Points on a hilly landscape, in no order, each with its height.
A climber steps from a point to the highest of its 2 nearest points, and stops where none of them is higher. Distance is the straight distance between rows; heights are no part of it.
k_302 height 259: [139 133 105  97 151 109 120 148 122 157 133 137 141 127 145 103 197  67
 160 143 155  59 206 112 160 126 141 173]
k_29 height 619: [136 159 123 127 148 116  82 110 137 186 104  55 131 101 132 113  87  89
 107 120 151  74  78 111 157  73 165 189]
k_822 height 600: [205 124  95  85 112 163 115 130  88  91 152 128 122 131 161  98 125 139
 156 173 121 104 127 168 116 106 139 159]
k_504 height 186: [107  41 194 167  81 130 158 141 149 145 145 129 128 115 128 166 110 173
 111  80 116 127 104 133 144 141 131 155]
k_828 height 292: [ 90 135 151 104 163  94 171 108 141  86 109 104 145 104  93 162 122 151
 131 110 132 138  41 120 148 129 181 153]
k_224 height 170: [162  96 186 135 137 101 188 142 127 150 154 166  81 155 137 127 179 136
 101 118 138 161  48 119 132 122 133 154]
k_553 height 503: [142 141 116  92 104 143  69  98 130  92 120 108 133 141 164 113  83 136
 134  92 134 132 202 172 158 107 137 142]
k_885 height 400: [168 143  91 113 153 153  84 126 146 109 157 149 112 154 158  88  94 130
 105 178 120 166 118 176 109 145 108  94]
k_524 height 22: [140 165 144 153 109 119 159  95 188  96 132 162 135 140 165 116 155 135
 131 162  80 185 133 177 149 185 102 125]
k_399 height 235: [149  84 124 100 142  93 117 152  88 157 146 104 125 123 114 128 177  96
 114 138 168  78 198 103 113  83 162 179]
k_299 height 444: [138  67 141 148 130 174 189 131  93  94 122 159 103 132 115 168 146 170
 176 103 119 115  79 150 135 118 134 143]
k_903 height 257: [150 157 101 117 131  96  96 102 176  71 126 150 145 161 145 108  86 156
 155 125 135 179 199 193 154 185 129 134]
k_711 height 180: [106  31 161 156  98 128 193 152 142 127 152 159  92 139 123 179 142 181
  98  89 113 142  91 155 159 152 138 114]
k_656 height 276: [ 70 111 140 145 111 141 126 161 110 131 133 111 136  97  81 180 133 100
 131 133 133 138 181 130 100 153  95 129]
k_749 height 488: [ 87 114  67  89 155 133 119 122 133 125 127 182 110 165 115 132 146 132
 122 116 161 164 167 173 116 164  98  85]
k_789 height 591: [123 133 118 167  88 127 128 127 154 104 103 118 128 201 161 121  48 195
 119  85  99 162 195 185 121 132  97 142]
k_77 height 451: [196 146 152 137 167 152 145 166 185 127 131 124  98 159 143 147 148 115
 177 112 116 112  66 114 131  91 150 199]
k_899 height 182: [129 129  88 132 104 152  77 133 105 130 158 118 131 108 101 126  98 121
 133 165 148 155 136 126  82 136 129 110]
k_820 height 452: [118 145 129 181 146  80  72 140 165 152 130 137 114 139 126  88  92 105
  83 118 168 197 130 121 102 155  93  61]
k_315 height 543: [118 129 112 188 127 143 136 130 152 151 146 176 102 123  97 145 148 100
 121 162 123 171 120 141 113 215  93  87]
k_171 height 339: [134 133 185  95 143 143 141  95  99 120 125 123 147 101 109 134  90 167
 147  96 131 156  68  99 117  96 147 140]
k_764 height 557: [142 164 111 112 145 185 134 160 107  95 178 120 150 189 131 136 181 150
 155 152  96 142 138 162  89  80 131 109]
k_788 height 662: [136 156 143 127 151 139 123 126 132 175 154 108 150 162 125  72 171 105
  74 158 117 132 166 102  67  83 115  89]
k_102 height 411: [197 110 118 107 137 157 146 170  89 120 158 119  92 187 130 100 180 134
 124 147 137 113 144 113  64  71 119 135]
k_274 height 397: [152 104 138 151 108 128 160 106 143 146  79 105 146 146 183  97  71 170
 114 127 130  97  34 101 140  60 140 134]
k_27 height 426: [151 159  86 120 166 164  65 103 162 137 114 159 128 156 155 117  84 121
 124 138 116 145 150 181 149 155  93  62]
k_639 height 419: [102  92  96 137 108 116 143 149 135 124 130 125 100 136 150 141 176 140
  69 121 112 131 121 146 125 131 143 127]
k_174 height 319: [ 79 144 195 131 158 143 139 138 167 145 162 176 163 132 113 131 157  87
 168 107 129 166 137 136 167 166 103  99]
k_708 height 435: [164 111 113  83 123 158 137 144  77 134 152 134  99 160 150  91 150 142
  90 131 139 128 153 136  69  80 100 114]
k_519 height 341: [158 168  57  62 165 180 115 139 111 115 150 154 178 164 131  93 189 126
 171 167 107 110 158 138 132 116 139  87]
k_215 height 274: [128 113 123 108 149  64 195 109 132  95 114 139 109 118 116 137 157 170
 126 121 139 133  34 123 150 132 167 183]
k_874 height 221: [162 124 170 108  90  70 141  88 148 128  98 134 105 101 172  88 104 126
 127 105 150 129 159 108 155 172 102 189]
k_495 height 283: [104 173 113  73 126 124  71 123 139  94 126 150 203 148 114 128 113 155
 175 171  88 170 190 182 134 125 118 105]
k_855 height 494: [ 90 136  88 155 105 147  91 156 137 137 122  81 117 184 149 102  98 159
  49 110  98 153 132 143  79  71 106  89]
k_879 height 215: [132 104 180 130  72  90 137 107 137 126 104 114 118 114 155 105  83 159
 112  73 142 138 162 108 154 133 115 169]
k_323 height 441: [106 153 160 118 119 106 122 112 122  31 119  88 176  97 112 144  66 151
 162  96 141 131 145 134 161 144 179 123]
k_904 height 253: [175 125  92 120  91  78 150  90 140  84 110 152 100  95 152  92 127 141
 140 157 130 134 106 124 143 204 133 160]
k_854 height 265: [163 128  76 120 109 120 119 105 112  98 102 128  81 101 176  87  75 126
 128 162 134  80 142 124 141 153 113 126]
k_829 height 248: [105 100 140 117 100 107 101 144  91 112 140  95 147  55  76 163  92 123
 158 139 155 140 129  97  96 145 144 151]
k_145 height 515: [111  79  89 138  77 129 129 146 107 133 107 123  75 151 150 129  91 155
  90 103 141 122 161 140 126 108 102 121]
k_363 height 78: [192 178 169 159 167 153 146 152 136 141 113 125 133 142 109 144 140 122
 171 127  97 134  63  87  72  70 113 150]
k_304 height 468: [ 74 130  68 135 127 161  66 129 147 119 151 144 157 122 103 164 102 100
 174 138 140 155 180 175 136 181 124 124]
k_887 height 604: [143 130  89 148 124 165 127 110 146 133  97 153  82 160 182 109  33 147
 121 173  91 131 145 177 108 165  53 114]
k_128 height 439: [161 104 141 127 119 121 171 112 129 164  67 113 150 120 172 109  89 154
 113 116 115 101  57 114 129  35 113 203]
k_813 height 572: [105 145 154 116 153 129  88 137 131 185 164 130 165 129 115  90 143 100
  90 128 149 169 186 112  85  86 110  81]
k_441 height 295: [182 118 134 136 129 150 155 124 108 143 121 160  82 122 159 120 149 111
 121 148 127 101 108 133 126 147 104 131]
k_950 height 360: [140 135 155 138 114 143 149  79 133 118 102 105 149 122 160 103  95 183
 136 119 101 138  47 120 133  84 152 138]
k_103 height 565: [154 116 197 119 138 129 144 140 116 134 141 121 133 118 132 156 158 109
 158  95 145 124 127 121 157 122 133 193]
k_198 height 584: [179 140 145 106 164 155 126 157 128 146 169 129 128 190 113  86 187 101
 128 152 136 114 180  94  74  75 113  83]
k_693 height 291: [ 78  99 165 121 121 130 129 146 126 123 157 137 132 108  98 171 152 122
 116 115 148 151 127 132 131 143 146 119]
k_630 height 637: [122 148 154 199 107 101 110 112 114 125  89 104 128 147 147  92  65 125
  90  81 125 140 154 125 163 112  95  95]
k_8 height 394: [169 196 183 139 177 146 130 140 170 221 130 128 138 152 124 129 152  82
 164 139 114 113  98  94 146 135  88 119]
k_590 height 430: [118 144  86 168 123  86  93 154 170 135 135 116 105 147 155  71 112 110
  58 163 139 175 148 133  84 153 111 100]
k_896 height 606: [179 131 195 129 137  97 136 149 143 176 134  95 132 127 145 125 130  90
 143 112 141 121  95 129 170 119 122 228]
k_433 height 31: [155 153  98 110 160 106 128 128 171 139 161 180 139 146 159  60 162  86
 106 181 134 140 145 126 137 179 117 111]
k_79 height 479: [134 122  89 116 174 101 106 114 138 157 134 168  56 117 145 119 115  92
  85 148 163 107 131 127 169 161 141  79]
k_373 height 715: [124 156 184 149 161 164 147 164 136 100 159 116 147 144 104 167 175 127
 164 148 104 155  88 120  96 107 133 111]
k_705 height 13: [134 149 140 101 116 134 174  94 119 120  98 166 127 129 135 142 151 149
 134 112 100 139 178 143 119 162  45 116]
k_140 height 453: [148 137  87 102 178 143  91 106 157 129 129 176 108 137 165 101 111 103
  96 139 158 133 111 145 178 167 131  74]
k_426 height 443: [100 144  66 149 121  85 132 126 142  97 130 115 114 111 104 118 160 136
  95 168 138 131 114 103  94 141 172 107]
k_600 height 421: [ 94  80  98 137 109 140 100 135 165  79 145 123 131 156 141 163 123 134
 125  92 137 152 178 197 182 190 150 159]
k_185 height 363: [115 186 167 164 148 155 123 148 182 202 149 155 140 149 132 123 172  71
 154 146  85 126 149 121 142 130  86  90]
k_370 height 347: [130 169 161 122 125 118 143  98 160 168  92 124 143 118 170 121 158  87
 145 116 106  97 186 135 175 143  87 165]
k_550 height 206: [151 162  87  94  98 133  75 106  93 121 105 125 160  98 101 130  67 145
 176 147 115 141 170 108  98 156  99  95]
k_667 height 483: [178  83 152  98 157  96 133 145  78 166 185 154  89 116 110 148 161 115
 133 122 167 129  97 125 136  86 182 147]
k_297 height 410: [132  93 163  91 133 178  97 137  55 142 156 120 136 107 111 159 126 142
 133  98 149 131 113 124 102  72 144 126]
k_132 height 523: [142  75 167 157  68  92 118 135 164 117 135 103 145 138 159 108  90 176
 107  94 126 129  76 108 166 119 153 157]
k_580 height 36: [183 160 133 114 143  85 137 155 162 142 173 163 152 161 138  49 185  88
 150 179 128 137 161  92 124 152 117 139]
k_856 height 145: [ 91 154 104 120 159  99 175 105 145 171 113 168 120 126 105 126 193 114
 107 148 123 113 102 102 131 162 116  95]
k_367 height 304: [ 68 123 199 111 154 127 148 133 157 113 161 144 150 144 121 146 157 121
 104  93 140 178 121 147 154 138 140 113]
k_925 height 389: [ 87 157 128  74 159 114 177  92 128  50  98 117 133 154 130 139 136 172
 119  75 129 120 101 129 163 105 170 102]
k_543 height 447: [ 65 150 105 150 128 132 116 135 130 137 111  79 124 153 124 127 154 151
  34 109 106 119 139 106  79  54 134  72]
k_997 height 589: [148 166 153 163  72  95 103  97 113 119  82 105 128 111 137 101  50 141
 139 110 119 142 169  96 122 115  86  96]
k_990 height 428: [103 128 115  84 145 133 131 115  94 150 117 153 120 108 111 154 165 125
 122 117 157 111 150 111 121 106 123  95]
k_303 height 337: [ 90 160 157 137 146 164 124 147 147 159 150 155 157 137 127 132 184  81
 148 111 116 130 167 134 157 127 101 105]
k_392 height 519: [110 105  91 161 125 100 137 110 143 157 129 185  60  98  99 163 135 113
 110 144 138 147 111 139 144 186 127  78]
k_423 height 155: [125 152 113 113 154 100 155  94 154 143 130 180  86 133 131 108 159 132
  79 137 139 156  77 112 136 156 137  69]
k_625 height 655: [143 141  70 152 119 164 114  95 137 112 113 160  93 172 134 123  34 147
 151 137 111 159 132 173 114 181  87 103]
k_458 height 489: [119 144 161 110 110 122 103 106 128 107 106  77 158 115 153 136 100 155
 131  82 108 105 137 129 160  89 172 153]
k_86 height 310: [103 176 105  58 153 155 106 123 111 103 136 144 201 127 128 122 163 139
 172 151  94 124 171 143 142 105 132  92]
k_523 height 549: [161 190 113 149 114  86  97  86  78 114  85 127 143 117 129  90  77 117
 139 114 133 127 153  86 170 135  96  86]
k_362 height 277: [149 157 102 117 155 109 154 153 132 126  95 121 139 138 145 135 207  92
 167 127 123  55 183 107 123  91 119 195]
k_455 height 217: [179 151 118  89 107 157  96 115  72 122 132 126 169  94 107 142  96 132
 200 162 106 127 156 121 116 148 105 131]
k_643 height 27: [128 154  90 150 136 114 146 125 194 121 144 180 131 143 156  90 180  94
 122 184 120 159 137 164 133 204 100 116]
k_669 height 396: [101  87  76 170  90 138 135 153 148 107 157 132 104 161 131 131 134 152
  84 144 110 165  99 172 113 158 140 122]
k_668 height 636: [ 98 129 197  95 132  80 175 140 108 142  92 138 149  89 102 160 156 105
 145 107 140 118 157 104 109 148  74 161]
k_585 height 193: [ 88  56 218 138 118 111 156 162 114 149 123 110 128  99  94 190 133 132
 111  74 118 122 101 122 139 121 132 161]
k_610 height 264: [ 58 106 143 111 113  99 121 152  90 132 118 117 120  73  56 184 100 113
 128 129 150 134 155 109  84 145 115  92]
k_298 height 254: [182 130 113 146  98 112 139  95 150  95 102 139 101 102 196  77  71 135
 131 181 111 108 113 127 161 175 115 145]
k_339 height 540: [159 120 102  88 112 174  85 129 112 110 158 125 131 146 170 111 109 128
 128 132 133 129 171 178 138 106 130 150]
k_730 height 551: [100 141 143 120 114 182 118 126 106  69 150  97 173 119  96 171  88 150
 167 142  93 154 123 168 111 128 144 114]
k_844 height 422: [ 83 149  54 145 138 104 135 120 147 114 129 129 138 108  97 117 186 104
 127 183 130 104 148 120 112 166 167 117]
k_192 height 501: [135  90 119 130 150 107 158 106 138 175 137 195  34 107 138 157 125 109
 100 126 151 122 116 151 174 173 125  85]
k_268 height 446: [101  89  95 108 104 104 147 133 102  96 111 105 105 117 136 159 149 167
 109 103 128 101 123 131 131  96 161 138]
k_70 height 425: [101 162 126 136 150 148 114 114 151 206 114 121 134 121 157 110 153  61
  94 154 123  67 167 119 141 125 115 121]
k_3 height 208: [117  90 195 132 100  76 156 114 121 137 105 126 102 128 136 124  76 178
 100  50 158 138 120  87 161 102 133 138]
k_547 height 232: [158 127 167 112 120 146 104 130  73 110 144 126 170  73  81 156 101 129
 198 141 134 143 126 105  90 135 118 134]
k_401 height 49: [106 155 163 106 180  85 155 138 114 177 131 121 167 128  76 111 183 108
 127 144 145 114 142  71  85  99 117 128]
k_141 height 58: [108 160 149 109 185 126 151 136  99 173 102 140 164 114  74 156 173 106
 146 123 125 105 117  73  86 101  96 106]
k_260 height 407: [ 83 128 136 120 128 128 108 132 109 168 121  81 127 121 128 133 138 131
  65 102 134 112 138  97  84  58 144 109]
k_560 height 163: [153 112 141 127 161 118 163 121 129 150 163 165  67 147 144 109 171 128
  77 148 141 151  53 131 133 139 154 113]
k_151 height 246: [172  96 120 107 137 126 108 179 103 153 151 128  92 138 136 123 178  71
 139 135 176  65 210 122 144 109 140 173]
k_512 height 687: [ 75 117 156 151  95 117 126 152 145  88 118  66 169  87 111 168 115 138
 118 117  97 126  91 125 107 137 165 135]
k_381 height 513: [154 170 135 164 102  97  66 110  99 130 110  92 135 104 127  84  62  94
 134 126 150 116 115  79 153 110 142 109]
k_995 height 90: [170 155 156 123 158 184 144 105  96 154 104 143 140 127 116 153 139 129
 174 115  94 111  78 119 122  85 105 128]
k_915 height 635: [128 114 110 181 106 118  95 144 123 119 100 112 101 198 170  96  24 148
 114  94 134 153 171 179 129 133  88 120]
k_2 height 481: [ 98 127  57 169 118  86 167 113 141  96 107 128  94 101 105 144 156 159
 120 156 115 116  54 115 134 151 186 122]
k_385 height 537: [158 112 144 134 147 111 114 145 122 203 120  95 120 103 147 100 108  91
  82 150 139  76  97 103 121  88 144 184]
k_240 height 311: [185 155 138 110 159 157 152 119 128 142 115 155 114 149 171 124 180  98
 142 124 111  96 121 127 157 131 103 138]
k_955 height 462: [109 131 170 165 106 111 101 127 137  69 135  88 154  97 105 137  59 148
 141  94 137 158 124 109 157 149 175 127]
k_55 height 362: [ 89 138 157 175 166 123 122 167 147 146 148  81 176 104  77 170 163  89
 134 143 119 114  70 112 126 128 179 187]
k_843 height 499: [115 131  91 135 105 196 137 133  81  86 142 104 131 137 108 176 138 146
 175 144  89 107 130 165  97 124 130 131]
k_376 height 465: [134 121 118  62 119 181 135 136  54 111 142 117 122 153 139 128 155 166
 123 117 120 120 137 146  76  56 105 116]
k_956 height 68: [143 137 168 151 171 136 150 158 102 157 118 129 132 122  81 167 153 104
 154 109 125 112  93  80  73  74 116 152]
k_846 height 405: [129 135  60  69 191 122 129 120 121 154 144 188 118 167 119  86 184 120
  79 147 148 116 150 125 130 118 143  54]
k_848 height 117: [ 67 168 125 115 174 140 141  81 142 173  82 121 145 102  95 165 144 117
 146 112 122  87  93 115 166 132 129 113]
k_466 height 475: [155 154 169 114 152 117  95 110 140 193 139 131 114 121 147  81 103  93
  66 157 141 127 128  88  99 126 102 105]
k_412 height 450: [159  76 152 101 153 124 122 161  58 153 182 128 108 113  75 150 149 135
 133 129 166 121 111 102  89  63 170 131]
k_263 height 250: [169 134 107 136 105 114 119  98 150  58 124 154 109 145 148  98  67 157
 147 102 150 167 154 163 166 180 133 131]
k_718 height 378: [114 130  97 152  93 135 143 129 144  86 150 136 121 144 125 115 124 161
 118 159 101 193 102 162  82 153 111 110]
k_345 height 171: [156 127 114 133 133 162  98 155  93 151 193 138 134 144  73 129 129 103
 146 172 142 154 145 120  63 146 109 100]
k_659 height 395: [ 92 129 154 101 135 143 129 100 110 163 113 130 108 123 126 147 140 135
  90  82 137 129 129 114 121  86 118 105]
k_146 height 322: [ 84 140 144  93 171 106 173 185 129  89 119 100 174 128 120 156 203  91
 163 120 119  76 145 123 129  90 153 176]
k_448 height 548: [ 97 128 116 203  98 122 147 111  93  70  76  85 158 127 116 138  83 174
 136  79 110  87 114 110 175  94 157 118]
k_129 height 482: [135  59 121 137  94 171 177 111 115  87 111 137 141 117 134 149  98 207
 163 110 134  97  97 157 160 108 173 155]
k_947 height 41: [145 141 146 115 153  87 128 148 136 170 161 129 161 147  91  58 183  87
 160 158 142 105 173  67 108 129 128 141]
k_762 height 267: [144 176  91  96 107 101  87 105 157  81 114 160 162 159 136 114 103 162
 157 182  89 187 185 193 132 168 105 135]
k_273 height 541: [ 83 149 118  94 133 130 118 107 137 114 105 152 170 105  95 146 118 137
 150 114 130 149 182 130 135 173  83  84]
k_393 height 134: [ 45 147 126 123 165 117 142 117 148 184 116 160 149  98  85 132 171  96
 134 130 126 116 130 101 139 153 130  90]
k_22 height 390: [129  97 109 203 104 170 158 157 151 123 167 138  95 161 135 130 171 135
  99 164  96 155  60 163 124 157 135 120]
k_311 height 611: [148 143  64 144 114 169 125  85 136 113 100 166 109 123 112 132  76 148
 143 144 106 144 111 141 128 205  96  69]
k_219 height 476: [108 125 158 149 130 107  94 137 147 168 162 138 110 118 115 111 112 117
  66 125 170 195 118 105  91 129 123  78]
k_968 height 213: [146 127 102  95  95  67  98 138 116 134 128 114 128 106 132  86 137 110
 105 150 170 119 216  99  89 134 104 161]
k_902 height 563: [160  99 180 122 103 101 124 136 149 151 137  93 139 128 177 101 111 138
 104 107 121 131  83 127 158 114 146 210]
k_905 height 298: [116 136 117 130 132 109 160 173 144 108 114  79 162 150 158 153 225 111
 123 119  92  73 162 127 123  96 138 208]
k_624 height 224: [154  84 106 127 121  78 107 138 100 162 140  93 123 111  97  94 153  96
 109 169 158  84 206  90  68 100 141 156]
k_73 height 376: [ 87 133 134 161 130 179 117 104 129 172  87 126  84 133 131 141 106 130
  70  81 117 123 133 140 132  89 100  58]
k_121 height 590: [145  64  51 137  71 131 172 137 108  81 130 142 109 132 136 120 114 192
 164 178 141 131  60 140 124 134 162 140]
k_616 height 200: [ 95  75 214 121 135  78 165 117 115 171 115 115 108  96 105 174 107 156
 112  74 144 139  88 104 150 123 139 145]
k_397 height 307: [ 91 102 140 184  96  78 115 140 157 176 125  81 138  88 118 158 143 105
  91 129 112 100  97  98 128 155 157 177]
k_33 height 528: [134  77  68 163 111 112 183 136 128  92 118 139 108 113 135 142 161 175
 128 159 118 118  36 135 130 138 179 148]
k_756 height 536: [179 158 166 117 171 132 133 167 158 150 160 122 132 171 118 107 174 100
 163 134 148 110 131  78  89  77 139 133]
k_135 height 380: [158 134  89 139 103 125 110 133 148  93 148 144 103 155 159  78  60 151
 121 171 131 190 105 155  99 147 113 109]
k_97 height 266: [106 124 183 176 113 141 142 172 147 134 136 129 126 110  94 176 158  94
 168 128 123 151 168 116 108 172  71 120]
k_970 height 228: [161  98 145 114 111  82 121 129 140 147 132 135  76  97 180  95 114 100
  96 136 163 103 128 118 166 158 131 176]
k_251 height 514: [ 90 139  81 133 165 151 123 125 163 127 143 187 137 135  97 140 157 114
 131 138 131 175 130 165 129 183 105  72]
k_57 height 236: [172  67 140 126 100  96 113 145 143 126 137 128  88 131 201  77  68 132
  79 124 160 110 114 118 196 123 144 160]
k_871 height 175: [148  40 155 146 119 104 183 170 122 143 168 161  71 144 146 155 175 156
 103 113 120 137  63 142 149 117 147 140]
k_700 height 244: [188  86 121 125  80  95 138 114 139  72 128 139  94 127 183  76  61 155
 129 115 165 129 148 144 189 160 150 170]
k_666 height 372: [105  82 103 160 102 197 126 120 133 119 130 132 108 173 132 138  49 180
 122  90 135 143 115 169 142 111 139  86]
k_994 height 693: [168  97  41  92  97 159 138 130  75  84 137 134 101 143 150  98 115 173
 148 186 142 107  95 149  97 111 150 151]
k_328 height 440: [ 64 116  90 148 115 151  90 129 146 102 127 102 129 131 116 169 103 123
 131 100 137 143 173 171 152 162 141 117]
k_155 height 330: [156 134 166 115 122 136 163 103 152 140 112 130 116 146 190 130 170  97
 127 103 118 102 162 154 188 141 105 188]
k_468 height 683: [140 127 117 222 127 123 102 125  96 116  89 121 125 156 161  79  33 126
  95 102 139 130 156 168 178 132  88 100]
k_238 height 524: [131 158 121 121 115  72 124  93  97 113  70 141 104 115 121 107  94 134
 133  94 153 120 147  74 158 151 105 102]
k_18 height 273: [135 111 178 210  95 121 143 169 145 147 134 117 119  97 109 169 153 104
 167 139 116 141 114 101 106 177 105 165]
k_581 height 408: [101 162 162 155 147 119 101 145 139 133 153  90 193  83  88 163 138  82
 175 167 116 127 105 115 121 149 171 149]
k_714 height 418: [152  82  90 166 112 180 151 168 115 113 148 137  80 152 150 147 161 128
 133 154 109  97  74 164 140 126 153 151]
k_177 height 431: [146 116  58  54 168 154 142 140  85 152 129 183 119 158 100 118 176 129
 117 146 146 114 170 120 121 133 113  70]
k_80 height 278: [151 114  76 118 126 141 127 129 117 129 125 145  75 130 165  99 113 113
  86 178 127  93 147 141 110 152 102 130]
k_11 height 487: [ 94 122  88 135 111 112 135 123  99  74  71  78 136  95 120 166 110 163
 140 101 113  77  99 113 136  89 171 151]
k_43 height 194: [135 156  65 124 128 129  56 125 102 118 141 141 151 109  78 122  70 129
 163 151 149 173 130 103  97 175 126  69]
k_765 height 327: [ 91 100 159 188 113 111 130 166 155 143 125  86 174  87 106 186 146 115
 114 113  79 102  70 116 124 146 141 189]
k_361 height 371: [129 102 186 129 144 166 142 136  85 134 146 116 147 111 112 143 128 151
 138 107 125 142  52 112 102  64 150 141]
k_212 height 393: [ 90  79 144 136 117 203 146 109 105 114 142 133 112 137  99 170  82 184
 125  81 134 147 112 160 133 102 148  95]
k_486 height 490: [162 167 164 109 174 127 148 166 218 160 150 127 121 160 114 139 174 102
 187 121 133 119 106  88 114  94 145 177]
k_777 height 455: [148 123  77 169 102 191 135 158 101 109 134 106 112 142 143 155 154 128
 158 159  92  83 115 153 112 115 138 155]
k_876 height 509: [141 161 114  74 148 149 155 151  83  75 139 107 157 158 126 124 199 161
 140 146 101 116 154 136  68  56 129 125]
k_20 height 542: [ 80 133 102 177  84 119  94 152 154 111 112  84 137 195 151 130  80 165
  87 105  85 164 153 170 101 122  89 120]
k_337 height 556: [117  98  67 148  83 162 143 125 123 135 101 136  74 178 174 110  51 150
 109 132 116 129 155 162  95 134  66 129]
k_378 height 594: [117 122 179  99 150  77 174 158 120 150 125 131 125 125 107 151 195  98
 142 109 154 111 130 101 131 127 110 187]
k_438 height 402: [114 134  85 138 165 185 100  95 144 154  88 156  91 142 140 137 100 115
  95 103 119 116 143 162 143 147  75  51]
k_173 height 103: [117 157 147 141 157 169 128  88 115 172  87 125 148  95 108 176 135 107
 154 114 103 100 102 116 127 129 112 117]
k_269 height 477: [125 122 133 150 136 119 126 132 127 185 118 114 119 116 141 132 172  84
  93 140 130  82 136 115 127 121 140 159]
k_998 height 651: [145 139 143 151 154 176 141 180 153 104 196 121 109 161  96 154 191 118
 172 147 136 144  99 114  89 116 152 102]
k_737 height 263: [143 124 109 102 119  67 176 102 132 102 104 148 104 117 146 107 159 152
 118 134 136 141  90 114 132 150 142 169]
k_919 height 587: [ 91 147 159  72 138 100 145 126 124 119 107 140 179  85 106 137 155 117
 159 123 127 129 159 100 125 158  97 118]
k_389 height 461: [ 82 126  97  77 164 157 118 148  99 141 150 168 140 138  79 136 167 118
 130 131 148 137 173 130 110 127 106  85]
k_125 height 498: [144 145 116  99 129 155  99 135 126 128 163 135 145 140 151 104 156 102
 120 146 139 136 172 146 122 110 130 124]
k_313 height 205: [134 115  94  93  88  66  71 148 111 121 119 110 102 125 138  95 103 110
 101 109 191 131 217 121 130 126 111 143]
k_677 height 414: [100 164 141  71 149 121 147  81 116  52  83 111 167 106 113 148 102 167
 161  78 126 104 127 123 154 122 162 117]
k_987 height 574: [157 146 110 165  97 150 151  96 135 132 114 162 111 107 115 126 115 129
 149 173  93 155 114 137 103 208  78  97]
k_481 height 605: [142 141 109 150 145 196 138 160 114  99 192 130 115 182 111 133 179 132
 128 153 116 156  93 144  79 109 149  94]
k_608 height 355: [ 83 139 138  88 149 125 124 125 119  98 104  88 181  93 129 171 153 101
 152 112 127  82 138 136 154 111 165 178]
k_247 height 404: [101 118 114 120 115 131 110 113 168  54 136 103 150 133 147 144 125 141
 129  87 131 130 159 163 202 154 185 154]
k_322 height 315: [102 116 183 120 155 137 146 100 115 103 123 121 135  91  76 161  77 167
 147  94 146 142  41 109 138 116 182 116]
k_665 height 432: [155 188 155 121 160 124 140 100 149 199 119 128 143 128 140  93 145  95
 102 167 112 111 105 102 112 131  94 115]
k_526 height 379: [120 161 154 121 130 178 106  96 136 192 100 126 131 121 166 135 133  76
 112 116 103  93 180 145 156 107  84 129]
k_82 height 466: [163 181 148 113 124 111  69 103 134 166 134 121 146  97 135  93  78 105
 128 153 128 140 120  95 118 122 131 108]
k_980 height 484: [171 110 146 128 140 128 136 123 105 179  96 113 126 104 140 110 108 118
 123 120 131  97  80 107 119  66 119 204]
k_803 height 491: [127 104 163 191  58  92  92 134 149 113 129  74 158 105 135 119  52 150
 135 101 119 132 100  87 162 133 157 149]
k_793 height 454: [ 97 164 127 146 109 125  90 122 146 117 144 107 177  71 101 150 121 104
 165 169 121 136 146 124 119 161 140 128]
k_400 height 373: [115 146  83  94 176 148 133 137 132 134 168 158 161 177 108  71 202 111
 122 157 116 115 168 126 112 107 137  84]
k_729 height 544: [133 159 156 123 132 137  86  83 140 156 105  62 146 111 154 126  75 125
 136  96 125 106  94 120 176  87 173 172]
k_310 height 288: [124 105 141 171  90 110 113 134 144 143 128 110 112  76 131 136 114 122
 125 138 118 140 106 109 122 156 136 162]
k_594 height 618: [107 151 186 113 146 157 133 135 118  81 159 105 188 109  98 168 119 127
 158 145 107 158  74 144  93 115 161 110]
k_985 height 415: [100  68 124 121 102 163 156 125  82 130 132 139  94 118  96 174 113 177
 137 109 135 129 119 143 125 114 121 111]
k_275 height 516: [143 127 161 117 148 112  84 136 135 193 170 148 132 121 118  89 122  85
  80 141 175 155 152 102 108 125 123  99]
k_540 height 527: [150  63  84 138  77 134 173 119 110  79  95 123 117 146 155 120  87 201
 149 124 147 104  96 133 166 102 160 131]
k_862 height 474: [150 161 156 102 124 142 103  80 138  92 120 114 142 132 151 117  68 159
 143  70 139 127 182 144 188 112 158 134]
k_136 height 383: [ 81 109 147  83 127 106 129 125 137  64 119  99 154 100 124 167 134 125
 128  80 149 109 147 137 181 137 192 161]
k_942 height 505: [ 99 155 119 129 124 138  85 102 154 126 124 146 181  91  90 149  85 105
 183 136 117 158 186 143 156 182 111 100]
k_124 height 18: [129 162 155 137 103 118 173  92 150 125 105 141 133 129 151 124 157 152
 114 136  70 158 135 145 105 153  82 127]
k_255 height 517: [182  81 144 108 160 108 116 154  88 164 146 139 101 104 118 153 140  93
 154 116 179 104  92 118 165  99 168 202]
k_710 height 602: [ 74 149 149 184  96 104 134 129 133  69  85  71 161 127 120 143  89 168
 111  91  83 121 103 111 135 107 146 103]
k_334 height 460: [113 151  65 106 130 136 103 123 140 101 150 140 146 126 127 115 162 104
 138 159 136 135 160 150 128 158 143 125]

Call two points neighbours if one is among the 2 nearest of the other. Go from one point of each pair to the other, from neighbour to neighbour, staying as high as possible. Name the lowest point that can't be avoided.
k_668 / k_896 -> k_103
k_29 / k_896 -> k_171
k_373 / k_389 -> k_659
k_29 / k_339 -> k_862
k_788 / k_468 -> k_82
k_468 / k_373 -> k_102

Write out the way that a climber takes from each point below.
k_856 -> k_423 k_560 k_224 k_871 k_711 k_504 k_585 k_616 k_3 k_879 k_874 k_970 k_57 k_700 k_263 k_903 k_762 k_495 k_86 k_519 k_400 k_846 k_177 k_389
k_362 -> k_905 k_146 k_608 k_136 k_247 k_600 k_328 k_304 k_942 k_273 k_919 k_668
k_904 -> k_737 k_215 k_828 k_322 k_171 k_361 k_297 k_412 k_667 k_255 k_103 k_896
k_524 -> k_643 k_433 k_580 k_947 k_401 k_141 k_956 k_363 k_995 k_173 k_848 k_393 k_856 k_423 k_560 k_224 k_871 k_711 k_504 k_585 k_616 k_3 k_879 k_874 k_970 k_57 k_700 k_263 k_903 k_762 k_495 k_86 k_519 k_400 k_846 k_177 k_389
k_298 -> k_854 k_80 k_441 k_240 k_155 k_370 k_526 k_70 k_269 k_385
k_18 -> k_310 k_397 k_765 k_55 k_581 k_793 k_942 k_273 k_919 k_668
